Each row is a point on a tangle of strands that fork, close into loops and nearly touch. The rows are in no order.
Points whose rows are less than 55.7 apart are linked; no others are. Some points are linked to none.
J_962: [ 24 -15 -15  -2   1  25  47   8   8   3 -14 -15   1 -12  -4 -22  -9  41
  20 -13 -27   6   1   3]
J_976: [  0 -27  -6  10 -10  30  23 -15  -6  12 -13   4  13  10  -3   6  11  23
   1  -6 -16   6 -11 -14]
J_999: [-10   3  -7  42   6  -5 -12 -11  -7 -19   4 -10  -2  22  17  -3   4   7
 -12   4  12 -17  10  -1]
J_935: [ 15  15   1 -36  -5   8  22  -5   0  -7   1  18 -18  -1 -16  10  -1   9
  15 -11   1 -10   6  -6]
J_197: [ -8   1   8  -3  12   0  -6  11  19  -6  -1  -9  -5  11 -13  -4  20  -1
 -17 -26  -1   9   2 -20]
J_406: [ 38  11 -37 -14  -8   4  33  31  17 -29  -9  -3   9 -17 -13 -25  -7  -8
  10  -5   8  19 -14   0]
J_960: [-17  -7  -7  -6   3   4  -1 -22  -2 -26  -7 -13 -13   2 -27 -11 -13   0
   7 -14  12   0  -8  -9]
J_278: [ -6   3 -21  -9  17  20 -13   1  -7  14 -11  -1 -11   1 -12 -20 -20 -33
   2  -2   6  12  -5  -1]
J_944: [-20  -2   0   3  -2  -9 -14   9   5  23  24 -21 -15  21   6  23  17   8
 -16  30  10  -6   0  -6]
J_232: [ 10 -17  -2   2 -11  21   6  23  15  -4  13  -5  17  -7 -19   5  -4  27
  19   8   1  -2   1 -19]
J_223: [  9   2  13 -15 -13   5 -11  17   7 -10 -24   3   6 -25 -25  12 -18  -7
   3   2   6  16  -6   4]
J_35: [ -5   1 -13   4   1   5  -2   2  30  -6  -5  -4  21 -17  -6   8   4   8
  -6   0 -17   4  11  -6]
J_103: [ -3  17  23   0   2 -16 -29   1 -39   4   7   6  12  -9  14  10 -35  10
  17  -1   9   7  -6  15]
J_576: [ 12 -20   0  21 -12  -4  -5 -17  10  36  11  11   8  19   4 -11  31   3
 -10   3   5  -3  -9  -8]
J_796: [ 21  -4   2  17 -15  17  12 -16 -18  13   4   9  22   6  11   0  -2  -3
  14  12   3  -6   3 -14]
J_755: [ 22 -14  11   9 -16  15  10  17  10 -13  -4 -31  -8 -14 -11   4  -6   3
 -11 -28   4  12 -19 -16]
J_15: [-17  11  14 -10  -3  -5 -10  -4 -23   1  12  12 -20 -24   9  22 -24  -4
   8   1 -23  -5 -12   5]
J_271: [ 23 -12 -15 -11   9   9  40  23  -2  -8   6   3  11  -4 -23 -20   4  -3
  10  -8   2   9  -2 -15]
J_448: [-28 -10  -5   1 -26   7 -24 -25  -3  23  -4  -5 -16   6  12  12  14   0
 -11   8  -5  18 -11   0]
J_578: [-19  12  11 -11  10  -4 -32 -32 -20   9  22  15  -1 -11  -2  -4 -27   6
   8  20   3   8  11  16]
J_952: [ -6  10   6 -19  20  -5 -12  -5 -22  24  21  -5  -9  10  13   8  -3 -23
  -8   6   7   3 -25  27]
J_101: [ -4  -5   9   4  -6   7  -9   3   2  -8   2 -13  -5 -11   7  -2 -17 -15
   2   5 -29  -5 -16 -16]
J_461: [  2  28  27 -27  25  -1  -9   4 -29  -5   9   6  -9  12  -1  -2 -18 -12
  10   6   0  -2 -17  10]
J_153: [-13   7 -17  16   5 -11 -12 -19  -8  23  14   7  20  -9  12  -7   3 -17
   5  31  -4  -7 -11   1]
J_226: [-17   8   9  27   7 -22 -27 -17  -4  12 -18  -8  -7   8  15   1   5   1
 -23 -11   4   2  -7  10]
J_435: [  3   2   0   3  -6   4  19  25   4 -13 -27   8  21  -8   3   4  10  10
  13 -10  17  -2  -7  -7]
J_50: [-11 -22  -7   0 -10   8  11   7   0  20  10 -19 -14  30   9   9  23   6
  -9  10  12   1   6  -6]
J_403: [  4  -4  10  21  -6  -3 -31  -1 -18  27  20   7  16  20  14  27   3   4
 -12  22   5   1   2  13]
J_775: [-13 -20  -7   1  -7  11   1 -24  25   5  -3  14 -11  13 -10 -16  20  20
  -4   7  16  -2  19  -7]
J_90: [ 29  -8   6  -9 -14  13  31  17  27  -6   8  -3  -1 -10  -7  -4   4  40
  23 -12  21  -1  20   4]
J_880: [ 14  -8  -9  17   0   0   4  14 -12   5  -4 -10   1 -11 -11  15 -15   6
   0 -31 -20 -10 -14 -12]
J_584: [ 24   2   5  -5  -6  13  27  17  20 -29   7 -25 -14  -9  -5 -14   5   1
 -13 -26  -6  15  -9 -13]
J_105: [ -6  18  10  -2  11 -20   2 -14 -11   9 -11  10  20  14  14  21  31 -14
 -18  10 -11  -2  -4  10]
J_26: [-23   0  -7  18  -1 -19 -30   1   5  13  20   2 -20  14  12  13   9  12
 -17  21  -5 -18  -2   7]
J_949: [ 29   1 -15   9 -14  11  24  21  13  -7 -22 -18  21 -22   8  -6  -5  15
  10 -17  -7  21   1  -5]
J_314: [ -1  12  11 -13   4 -10   2  13 -15 -19 -30 -17  22  16 -11  10  -1   0
   0 -10  -1  12   2 -10]
J_795: [  5   1  20  15   1 -16 -13  -7 -11 -12   7 -13  -3  -3  18   5 -10 -14
  -3 -20 -31 -12 -16   2]
J_316: [ -9   2  -2  -2  11  11 -24  -8 -13  12   3  -4  -1  -1   3  -7 -16 -35
  -2  -2   4   7 -24  19]
J_433: [-11  -5 -10   7  -2   6  -4   6 -14  11  -2 -21 -11  23   9   7   3  -1
  -1  -7  24   5   4 -10]
J_739: [  0   5  20   4   1 -29 -17 -17 -25  27 -13  21   2  14  14  -9  -5  -2
   1  32  20  -5  15  26]
J_295: [ -1  25  14 -12  14 -10 -15  -5 -10   6  -1  -1  24   3  13  24   4 -12
 -16   3 -27  13   2  11]
J_340: [ 12 -23 -13  -3  -7  31  40  -2   7   3  -9 -16  20  -1  -7   1   7  36
  10  -8 -31  15  -1  -3]
J_899: [-16  -3  22 -10  -2 -22 -18  -5  -2  29  -4  -9 -10  19  12  -2  22 -16
 -16   9   5  16  -3  -2]
J_25: [ 17  -7  -1   2   2  10  12   3   6 -12  -9   9  -9  -8  -6 -29 -16 -12
  14 -18  -9  -9  -2 -11]
J_201: [-11  12   8 -15   8 -15   8   9 -33  -6 -10  -3  -1 -20  -1   4  -8 -20
  -8  -5   3  23  15 -14]
J_167: [ 14 -14 -11  -2  -6  31   9  27  28  -3  -4  -9  -3 -10 -19 -13 -10  20
   9 -16 -13  10  -5 -16]
J_120: [  2  -1 -12  -9  13 -13  26  24   2   0 -17 -16   5 -20 -24   7 -11  -7
  -6  11   0  -7  10  -7]
J_365: [ -2  -3   3  10  -6 -27   5  -1   6   2  24  -5 -14   6  24 -13  15   2
   4   0  -1 -16  20 -16]
J_672: [ 36   0 -20  -2  10   8  35  17  -9  -8  -8  -8  -1   0 -34 -16 -13 -14
 -12 -17   1  11  -8 -14]
J_390: [  3 -10   5  12 -14  23  30  -2  -6  -8  15  11 -15 -10  33  -1   8  -2
   2   2  -2 -10   8 -10]
J_950: [ 14 -14  -4  -3  -9  16  36  10  13  16 -18 -14  -4  -2  13 -19   1  28
  21   1  -3  -1   7 -11]
J_812: [ -6 -13  -4  -6 -13  -8  -9 -33  -2  32   0  24   1   3 -10   4   9   2
  -5  27  11  -1  20   8]
J_725: [-25   8  12   1 -10  -4  -9   6 -18   8  -2  14 -15 -25   7  29 -11   1
   2   2  14  -4 -11   9]
J_10: [ 39   9 -12 -16  -9  22   4  31  18 -17  -6  15   2   7  -7   5  -5  -3
   9 -17  16   9  20   9]
J_953: [-18 -21 -17  14 -11  -1   9 -11  18   6 -15  19   0   2  18 -13  23   1
  -7  23 -10 -17  -3   6]
J_655: [ -4  36 -14   4  10  -8 -12   1 -10   7   4  10  -3   6  27  10   0  -6
   5  -2   8 -13   7   7]
J_109: [  1 -17  -1  21  -4  18  27  16   0 -14  11   2   9  -7  19 -16  15   4
   2  -4  -1   8   5 -17]
J_524: [-39 -19  -4   6  -2 -11  -7 -10  -1 -25   0   9 -16  -6 -12 -16  -1   1
   8  -9   7  -9  -7 -11]
J_793: [-16   9  -5  40   8  -7 -23 -24 -13   6 -12  -2  -1  24   4   8   3  14
 -23  13  13 -12  -5   9]
J_562: [ 17   4   1  15  10   4  12  12  19 -31  -4  -2  -1   5  10 -32   0  -2
  10 -17  -4 -10   6 -16]
J_635: [ 17  11 -14 -13  -5  18  12  10  14 -28  -3  18 -15 -14 -11 -23 -10  -6
   7 -18 -24   9 -11 -19]
J_134: [  7  18   0 -12   9  12  -2  36  -3 -14 -18 -14   7  22 -16  12  -2   1
  -5  -7  14  13  -4 -10]
J_689: [-15  -8   7  24 -17   5  -9 -30  -1  12  -6   8 -29   9  17   7  18  10
 -28   1  -5   5  -1  -4]
J_388: [ -9   2  -3  -9  10  20 -21  27   8  -6  -7  -4   1  24 -15  10  -1 -10
  -4  -1   2   2 -15   2]
J_767: [-33 -17  -2  13  12 -23 -23   1 -12 -10  -5  17  -5   0 -12  -9 -13   0
   0  -8 -12 -11   4   0]
J_744: [ 11  -4 -20   6 -21  23  15   6  -2 -26  -3   3  10 -26   9  -2 -12   7
  12 -16 -13  18   5  -7]
J_492: [-30   3   9   8  20 -20 -19  -2 -23   0  10  18  -2   6  -5   8 -12  11
   1  17 -11 -21 -11   2]
J_376: [ -6  35 -18  -6   6  -1   8   5  -7 -13  -4   1  -8  -9  15  11  -7  -3
  10  -5  -6 -16  -2  -4]
J_628: [-14  15  -8 -21  14  -7 -29 -22   7  13 -15  -8 -13  -2 -10   0 -28  -2
   0  -5 -16  -2   3  24]
J_643: [  3   0  -5 -21   8  -5  17  37  -6 -13  -7  -6 -12 -23 -36  -4 -23 -24
  -4  11  11   8  -3  -4]
J_132: [-15   8  27  -6   3 -24 -14 -19 -22  29  -2   2   0  30   3  11  24   6
 -17  26   6  10 -16   0]
J_381: [ -8 -15 -11 -21 -13  18  14   7  -2   4   1   6   0   1  -6   9   8  -2
  12   0  -1   5  -3 -13]
J_551: [  9  -9   9  19  -4  -5  -8   0  10  20  10  10  24   7  14 -12  28 -11
  -8  -9   5  12   9 -19]
J_557: [  9  16   0  11  -3  -7 -10 -32   9  -3  -7  17  23 -10   6  -9   8  -4
   4 -14 -12  -6  -4  -7]
J_881: [ -3 -16 -11   4  -1  -5  -6 -16  -1  11  10 -19   7  10  -8   4  -9  -3
   8  11  -9 -19  -6   7]
J_938: [-26  15   9 -19  25 -19 -35 -17 -18  -6   7  -4  20 -14  -6   2 -24   9
  -4   0 -13  15 -22  33]
J_482: [-16  -9  -3  20   8 -27 -12   8  -2  11 -14  10  16   7  -1   3  11   3
 -11  11   8  -7  12  -1]
J_347: [ -1  -1  20 -15   6   1  -8   9   8  17   3   4  -9  18  -6  -1  21 -13
  -8  -5  13   6   4  -8]
J_418: [  6   8  -9  16   7  -3  12   7  26 -30   9  -2   2 -12  16 -14   4  -1
   4  -1   9 -16  27  -1]
J_449: [ 18   6  14  -7   3   3  -2 -17  -3 -22  -9 -23  -9  -7 -15  -3 -28 -22
  -3  -1   9  -8 -10  24]
J_702: [  3  17  16 -24  19   2  -6  -1 -20   5   8  11   9 -10 -35   1 -21 -11
   0  18  20  15  11  -3]
J_64: [-10  11  -9 -11 -14  11  -5  -8   5 -18   0  -8   6   5  22  16  13  -7
  -1 -15 -13  16   1  -1]
J_173: [-10   9   7   0  13 -16 -18 -12  18   2   1 -15 -10  -9   3 -11 -10 -15
  -4  20   9 -13   9  11]
J_432: [ 11   0   1   6   3  -1   2  -2  -5  17   7 -10  13 -10   9 -14  11 -28
  -3 -12  -6  13  -4 -20]
J_73: [-27   7  19  -2   9 -31 -30 -18 -21  -8  14  29   7   6   4   6  -4  17
  -3  28  -1  -6  -1  31]
J_779: [ 25   5 -11 -11  -5  17  29  25  -7 -29   5  32  -6 -19 -21  12  -8 -14
  -9 -16  -2   8  -8   1]
J_969: [  6 -21 -15   6   8  20  40   3   5 -16 -20  -8   1  -7   4  -9   2  -3
 -12 -14 -21  10  17   2]
J_741: [-24   0 -13   6   6 -10  24  10   6  -9  -8   6  -5   8  24 -23  27   5
   8   0   0 -11  -1 -20]
J_59: [  9  -5 -26 -10   1  11  39  18  14 -20  -2   7  17 -31 -12 -25   5  -3
  14  -2   1  15 -12  -6]
J_967: [ 12  -6  24   3 -11   7 -19   0 -11  -9  -1   4  13 -16 -17  26 -22  -3
  -6  -1  10  10   9  16]
J_599: [-16 -15   1  25 -25   0   9 -12   6 -11 -21  17   2  -3  31 -20  16   6
   2  25   8  -4   1  -2]
J_890: [ -4 -29  -4   4 -17  21  36  -3  17  -5   4   1  20  -9  14 -11  25  45
  21  11  -5  11   8  17]
J_664: [-16  -2  19  10   5 -11 -48 -23 -21  19  21   4   3  17   3  -3  -3  12
 -15   4  -8  22 -10  10]
J_32: [ 27 -11 -22 -17  -4   9  50  29   2 -20 -10   0  -3  -7 -16 -16  -7  35
  20 -26 -29   6 -13   2]
J_887: [ -3   0  16  19  -1  -9  -2 -14 -17  18   6 -21   4   1  -7  -1  -4  10
   4  12  10  -4  -3 -29]
J_230: [ 21  -8 -16 -18   4  21  49  15  -3 -24   8   2 -12   4 -15 -19  -1  17
  18 -13 -12  -2  -6 -11]
J_731: [  9   8  18  -7   9 -12   6 -15 -12   3  14   5  15  -6 -10  11  -3  -5
   2  26  -9 -15  11  -5]
J_981: [  2   3   8   1   4   8  -6  -6  16  -8   7  12   5  13 -15  15  14   9
  -1 -10   5 -19  -4   5]
J_87: [  4  -2  -9   9  17  21   3  11  -4  22   2  -1  -6  -5  -8 -10  -7 -20
  -6  -5   1   5  -1 -21]
J_974: [ 16  19  -2 -33   6 -13 -13 -17   0  16  -2  -9   6  -6  -6   3  -8 -22
   5 -19   1  12  -1  24]
J_277: [  9   8  24   6  10 -29 -31 -12 -21  23   7   5  10  20  19  -9  -1  -9
   0   6   7   6   6  23]
J_402: [ 16  -7  -5  14 -18  10  15  12  13  19 -16 -17  -6 -19  16  -1 -15  12
  16   0   2 -13   3  -8]
J_471: [ -5  -4  11  -2  -2  17 -11 -13   0  -6  11   9  -6   2 -17  30  -5   3
  -9   6  10  -3   9  12]
J_475: [-13 -34   0  27 -21   7  13  -6  -5 -13  -2  -1  12   7  20  -7  21   3
  -5   4   5  10  -1  -5]
J_730: [ -8 -11 -15  28 -12 -23 -16 -12   8   2  16   1  -8  16   6   8  13  30
 -10  25 -14 -22   2  -5]
J_462: [-26 -11   6   2 -17  -2 -34 -21 -18  11  13  -6 -13  13  -1  19  -6  13
  -7  -6 -15  13  -7  -2]
J_479: [-24  21 -21 -16  23 -14 -36 -24 -10   2   1 -10   9   3  -7   2 -21   7
   8  -6  -8   1 -10  22]
J_108: [ -4  21   2 -34  11   1  -4  20 -18  11   1  -2  -5  -9 -24   8 -11 -14
  -2  -2  12  30   7 -19]
J_509: [ 19   5  28  -6  12 -22   1  -1 -11   4  -7  -4 -14   1  -3  -5  -7 -18
   4 -19   8 -17  -9  10]
J_254: [-22   2  -2  -8 -11   7  -3 -19  -8  -4   1  11  -9 -13  14   1  -8 -12
  11  12 -22  -2  -6  -8]
J_415: [-10   7 -14  -5  24 -18 -10 -12 -18   5   5  15 -11  24   8   3   2 -15
  -4  -2  -6 -29 -10  31]
J_245: [ -3 -11  22  12  -6 -37 -21 -18   2  36   5  -5 -12   7  10  -8  19  -6
 -23  11 -16   6 -12  -4]
J_762: [  8  -7  -3  -5  -2  11  15  20  -4 -19   0   8  19  -2 -21  -2 -12  15
  23  17  10  -7  13 -16]
J_428: [ 11 -24  -7  -9  -9  22  42  11  14 -17  18  -9   5 -16  -3  -6  11  36
  19  -1   8   7  16  13]
J_405: [-11  23  -7  -7  15  -2  -9  -5   2  19 -28  -2  16  -7   0   2  -6 -18
   1  24  14   2  -9  13]
J_182: [ 12  11  20  12  -1 -15 -20 -14   3  -7  11  -4  21   5  14   2   8 -10
   2 -13  -1  -3 -13  -1]
J_133: [ 14   4  12   5  11 -15  18 -19  -4  -2   7 -23   3 -19  -6   7  -7 -16
  -5  14   3 -22  -2   1]
J_155: [ 10  11  -4  11 -18  24  16  -3 -10 -25  -3   6  -1 -14  30  -3 -10 -15
  11   1  -1  -2   4  -7]
J_224: [  3  16  -9  28   8   4   1  -4   1 -23  15  -5   5   6  11  -8  -3   6
   0   2  21 -13  28 -13]
J_817: [-19 -19   8  14 -27   7 -10   7  -2  17   4  10 -21 -10  11  20   5   7
  -2   1  18  -3 -11  -1]
J_684: [ 12 -27  14   5   9  25  44   3  13  -7  10  11   6   4   0 -11  28  21
 -10 -10 -21   4  16   1]
J_621: [ -6  -6  -2   5  -1   7   5  26   9   7 -16  -6   9  25  18  18  24  11
  -5  -8  -8   0  -9  -9]
J_244: [ -6   7  -9   0   5  -7   8   6  26  -4  -2  -3 -11 -20   9  -6  -3 -15
  -3   9   9 -12  19   7]
J_426: [  0 -17   0  23 -19  16  -7  14   5  13 -14   5  -6 -10   0  14 -15  16
  15  -5  13 -17  -9   2]
J_463: [-22   7  -2 -17   0   2 -36   3   6  10  -6   5  -7 -12  -5  12 -21  -6
   2  -1   0  11   1  22]
J_849: [  2 -35   3  -3  -8  -9  15   0  19   4   1   2  14  17 -15   2  19  27
   9  14  -3 -21  14   5]
J_712: [  2   7   2 -27  -4  -1  -6  -6  -4   8  16  23  -9   2 -15  -1  -8  -4
  27  -2   6 -18   1   1]
J_250: [ 12 -10  11   6  -9   4  -8   5 -29  24  17   1  18  22  12  13   2 -13
  13  15  11  -5  -7  -3]
J_943: [  3  17 -20   4   8  18  -4  15  18 -10   0 -10   1   4 -10  10  -7  12
  -2  -8 -10  -3  11 -17]
J_468: [ 24  15 -26  -8   5   7  -3  33   7 -17  14 -10   1   2 -29  15 -11   9
  -1 -13   1   6  15  -9]
J_658: [  5 -10  10  23 -13 -18 -22 -11  10  47  -3   2   1   9  11  -7  14   2
  -6  26   0  -8 -13  -4]
J_770: [-17  12   7 -24  14  -1 -19   9   4   6   6 -14   3  14 -17  11   9  -8
  -6   4  14  10 -16   1]
J_531: [ -7   6  14   2 -12 -33  -6 -22  -3  13  -4  12   7   5  24  14  34 -10
 -16  21  11  -2  -7  24]
J_646: [  8  31   3 -27  10 -11 -12  -2   0  11  -9  13  12 -10   5   5  -2 -23
   0 -17 -24  13   6   5]
J_617: [ 17   4   6  14  -3  15  -4  23 -11  -7  -7 -16  -7  -7 -15   8 -24   4
  -5 -25  -7  11  -9 -25]
J_667: [ -8   5   2 -23 -15  -6  -9  -8  -7  17  13   7 -27   1  12  13  -9   0
  16   3   6  -9  16  10]
J_998: [-22   9   8 -16  12  -2 -34   0 -10 -25   2  -1   8 -14 -15   3 -23  -9
   1   3   1  18  -9  18]
J_591: [ 16  10  -6 -33  -7 -18   1   5  11  -4 -10  -8  -7 -15 -18  -2 -11 -19
   7 -21   1  11   8  10]
J_515: [  8  10  10  -7  23  -1 -12  -2 -14  -4   1 -24   4   6 -12  17 -24 -11
  -8   6   1  -6 -12  28]
J_14: [  4 -15  23   7   5  -3 -41  -1  13  10  24   4  -3  19   2   1   1 -15
 -12   0 -10  -2   4  12]
J_657: [ 10  17  -4 -23   0   8   3  14  -4 -20  21  21 -11 -18 -18  21  -6 -16
  -7 -14 -19   7 -12  -4]
J_480: [ -5 -24  11  13  -5  -4 -21 -16   0  10   2  -4 -14  18   0  -7  -8  -5
  -2   5  -7 -16  -1   9]
J_637: [  4   4   5  -2  14   2  -8   2 -44   6  15  -8  21  20  -4   9 -11 -16
  12   8  23   7 -10   4]
J_414: [-19 -18  -7   6 -12   1 -13 -13  25  11  -2  13   0 -10  -2   2  15  -1
  -7  18  11  -3   8   9]
J_788: [ 17   7  13   9   3   9  29 -13   5 -17  12 -13   3 -18  -9  -2   4  -7
  -8   3   6  -8  -4 -14]
J_876: [ 12  19   3 -16   2   2  -9   0   9 -25  14   7  -3 -23 -20 -10 -12 -17
   1 -12 -18  10  -9 -13]
J_970: [-16 -13 -12  20   6  -6  15   8  14   1  -9  26 -12  11  11 -20  18  21
   5   6   3 -22   9  -9]
J_399: [-13  17  -7   5  32 -20 -20 -26 -10  14  -8  16  -5  27  12 -11   4  -9
 -13   7  11 -11   5  32]
J_594: [ 38   7 -14 -18  -7  13  25  30  15  -9   8  -7  -5   8 -15   4  -2  17
  12 -12   9  -2  15  -2]
J_447: [ 10 -21 -14  -3 -10  -1  17   6  21   3  19  -4 -11 -13   3 -25  12   6
  18 -31  10   3   9  -7]
J_784: [-11  19  17   4  23 -18 -20  -1  -2  21  -5  -5   5  -8   4  -4 -11 -11
  -7  23  13  -4  -8  12]
J_625: [ -9  13  -1   6   0   0 -19  -1 -29   2   6 -17   1  28  12   2 -13   3
  15   6  32   1   3  -4]
J_910: [  0  -5  -4 -15  -7   8  32  28   7 -22 -11  -1  -1 -36 -25  -8  -7 -14
   0  11   3  17 -14 -14]
J_172: [  5  -4  10  -5  11  -9  -6   7 -17  -4   6  16  24   8 -22   7  -8   3
  12  10  -7 -12  10 -14]
J_237: [  6 -16 -22  17  -6  20  15   9  -6   9 -12  10  -4  -5  -7  17 -14  16
   6 -20  -9 -18  -6  -3]
J_680: [ -2   1  26   3  27 -11 -45   4  -7  22  22   7  10  21   5  -5  -2 -11
 -17  -3  -6  12  -6  19]
J_568: [-39   7  16 -12   5 -16 -27 -12 -29  -3   4  15   3  18  18  10   4  11
  -9  28   7   5 -22  39]
J_728: [-15  -6  13   6   2  -9 -22 -25 -17  28   4  15  -4  -9 -19   3 -16   5
  -2  18  18   3  14   3]
J_93: [ 10  27  -3 -25  22   9 -19  19   4  -8  -8 -15   2   1 -24   7 -30 -15
  -2  20   2   1 -14  19]
J_391: [  1  -4  14   3  -9  19  28  -4  26 -13  -4 -17   0 -17  -5  -8  10  17
   5  18   2  -9 -12 -16]
J_169: [ 11   8  12  -2   5   0  -1  34  25 -30   7 -16 -10  -7  -4  -6   6 -11
 -13 -25   4  10   4 -11]
J_315: [ 28  21   4  -9  -4  19   0  10  13 -10   0  14 -10   5   5  -1   3  -3
  -3 -27  10   5  14  -2]
J_652: [-22  13 -24   0   7  -1  25   2  -4 -15 -15  11  -2  -9  13  -4  12   1
   4  -9   0  -5  11 -11]
J_610: [  8   4 -19  -4  14 -16  28  31  15 -16 -12   3  -6 -16 -11  -5  -4   7
   0 -15  -3 -14  16  -2]
J_129: [  7  14   5 -25   0   8 -14   8  12   4 -32  -3  14  -5 -17   1 -13 -16
   8  15   8   6  -8  10]
J_749: [  4 -33   3  10  -2  11  35 -19   3 -15 -13   9   9  -5  -1 -14  18   1
  -9 -14 -11  10  17   9]
J_555: [  0   0  -4  22  -9   6   3 -14  -4  14   2  17  22  -3  20  -5  12  -6
   2  27  -7  -2  -9 -18]
J_170: [ -1 -24   3  14   3  26  20  -5  25   9   1  17  -7  11  -5 -13  22  30
  -9  -6   3   2  15 -11]
J_338: [-17   8 -17   2  30  -7 -12  -5   4   6 -11   6  -8  25  -2 -15   8 -15
 -15  -4  15  -6  12   9]
J_70: [ 43   4 -38  -8  -4  11  30  27  18 -13 -15 -21   6   1 -25  -8 -11 -13
  -7 -13 -12  18 -22   4]
J_691: [-14  -2   0 -17 -24  -2  10  -9  11  -6   4   0 -19  11  30  10  22   8
   2  -6 -19  -2   7  -6]
J_48: [-15  20 -11   4   7 -27  -7 -10 -18   7   6   0 -24  16  37  12   5  -3
  -1   7  -2 -24  -3  18]
J_518: [ -3   1  18   6 -20 -17  -1 -20  12   3 -11 -11   6  -4  22  20  21   1
 -12   7   4  -1  -1  16]
J_392: [ 11   4  -1  -6  -6  10  -5 -23   6 -21  -1 -18 -23 -13 -19  -6 -23 -10
  -4 -18   5   5   6   5]
J_292: [ -6 -21   1   5 -18  20  28 -23  29  -2 -10  -6   7 -13   9 -16  18  23
   5  17   1   4   2   0]
J_546: [-15  -2  10 -12   2 -14   4   3 -10 -11 -13 -11   6   0  -4  11   0  -6
 -11   3   0  14  25  -2]
J_671: [-13   3   6 -17 -23  -9 -13  -7   2  20   4  17 -31  13  29  12  18   2
  -3   9  -6  -3  11   5]
J_30: [ -2  -4  -6  11  -1  -9   2  -1   3   0  20   0 -21  -3   9 -15   5   1
   6 -30   6 -14   5 -15]
J_854: [ -5 -10   8  27  -5 -10 -19 -18  -2  11  -8  -9 -35  23  22  -7   1  -2
 -15 -10  -5 -11   0   5]
J_464: [  9 -15 -13  -6  -1  -5  18  -2  16   6   9 -21   2   8  -7  -1   8  12
  12   3   9 -19  10  -1]
J_181: [ 12  -2 -17 -25 -18   1   8  13  19  -3   3  -3  -8 -16  -7 -17   4 -13
  18 -27  16  19   6   0]
J_147: [  1 -13 -18  25 -18 -33   4  -3  -2  10  16  -4  -7  17  27  -3  25  13
  -6  20  -2 -18  16  -3]
J_530: [ -3  10   1  10  -7   4   0  -2   9 -29  -4 -15  31 -11  13  17  12  -6
  -7  -6 -16  10  -3  -1]
J_53: [ 23   6  10  21  -1  13  13 -15  13 -11 -15  19  26 -10   8  -9   4   1
  -1  -6  -9   0  10 -10]

How many points has the smallest loop of links through each point below? Write 0 if it is on no loop.
J_628 | 5
J_741 | 0
J_59 | 5
J_480 | 8
J_32 | 0

A tip is a point with one link. Name the tips that can be reached along the links from each point below, in the order of the rows.
J_646 | J_153, J_403, J_518
J_967 | J_739, J_779, J_981, J_849, J_568
J_64 | J_935, J_167, J_315
J_415 | J_578, J_949, J_969, J_338
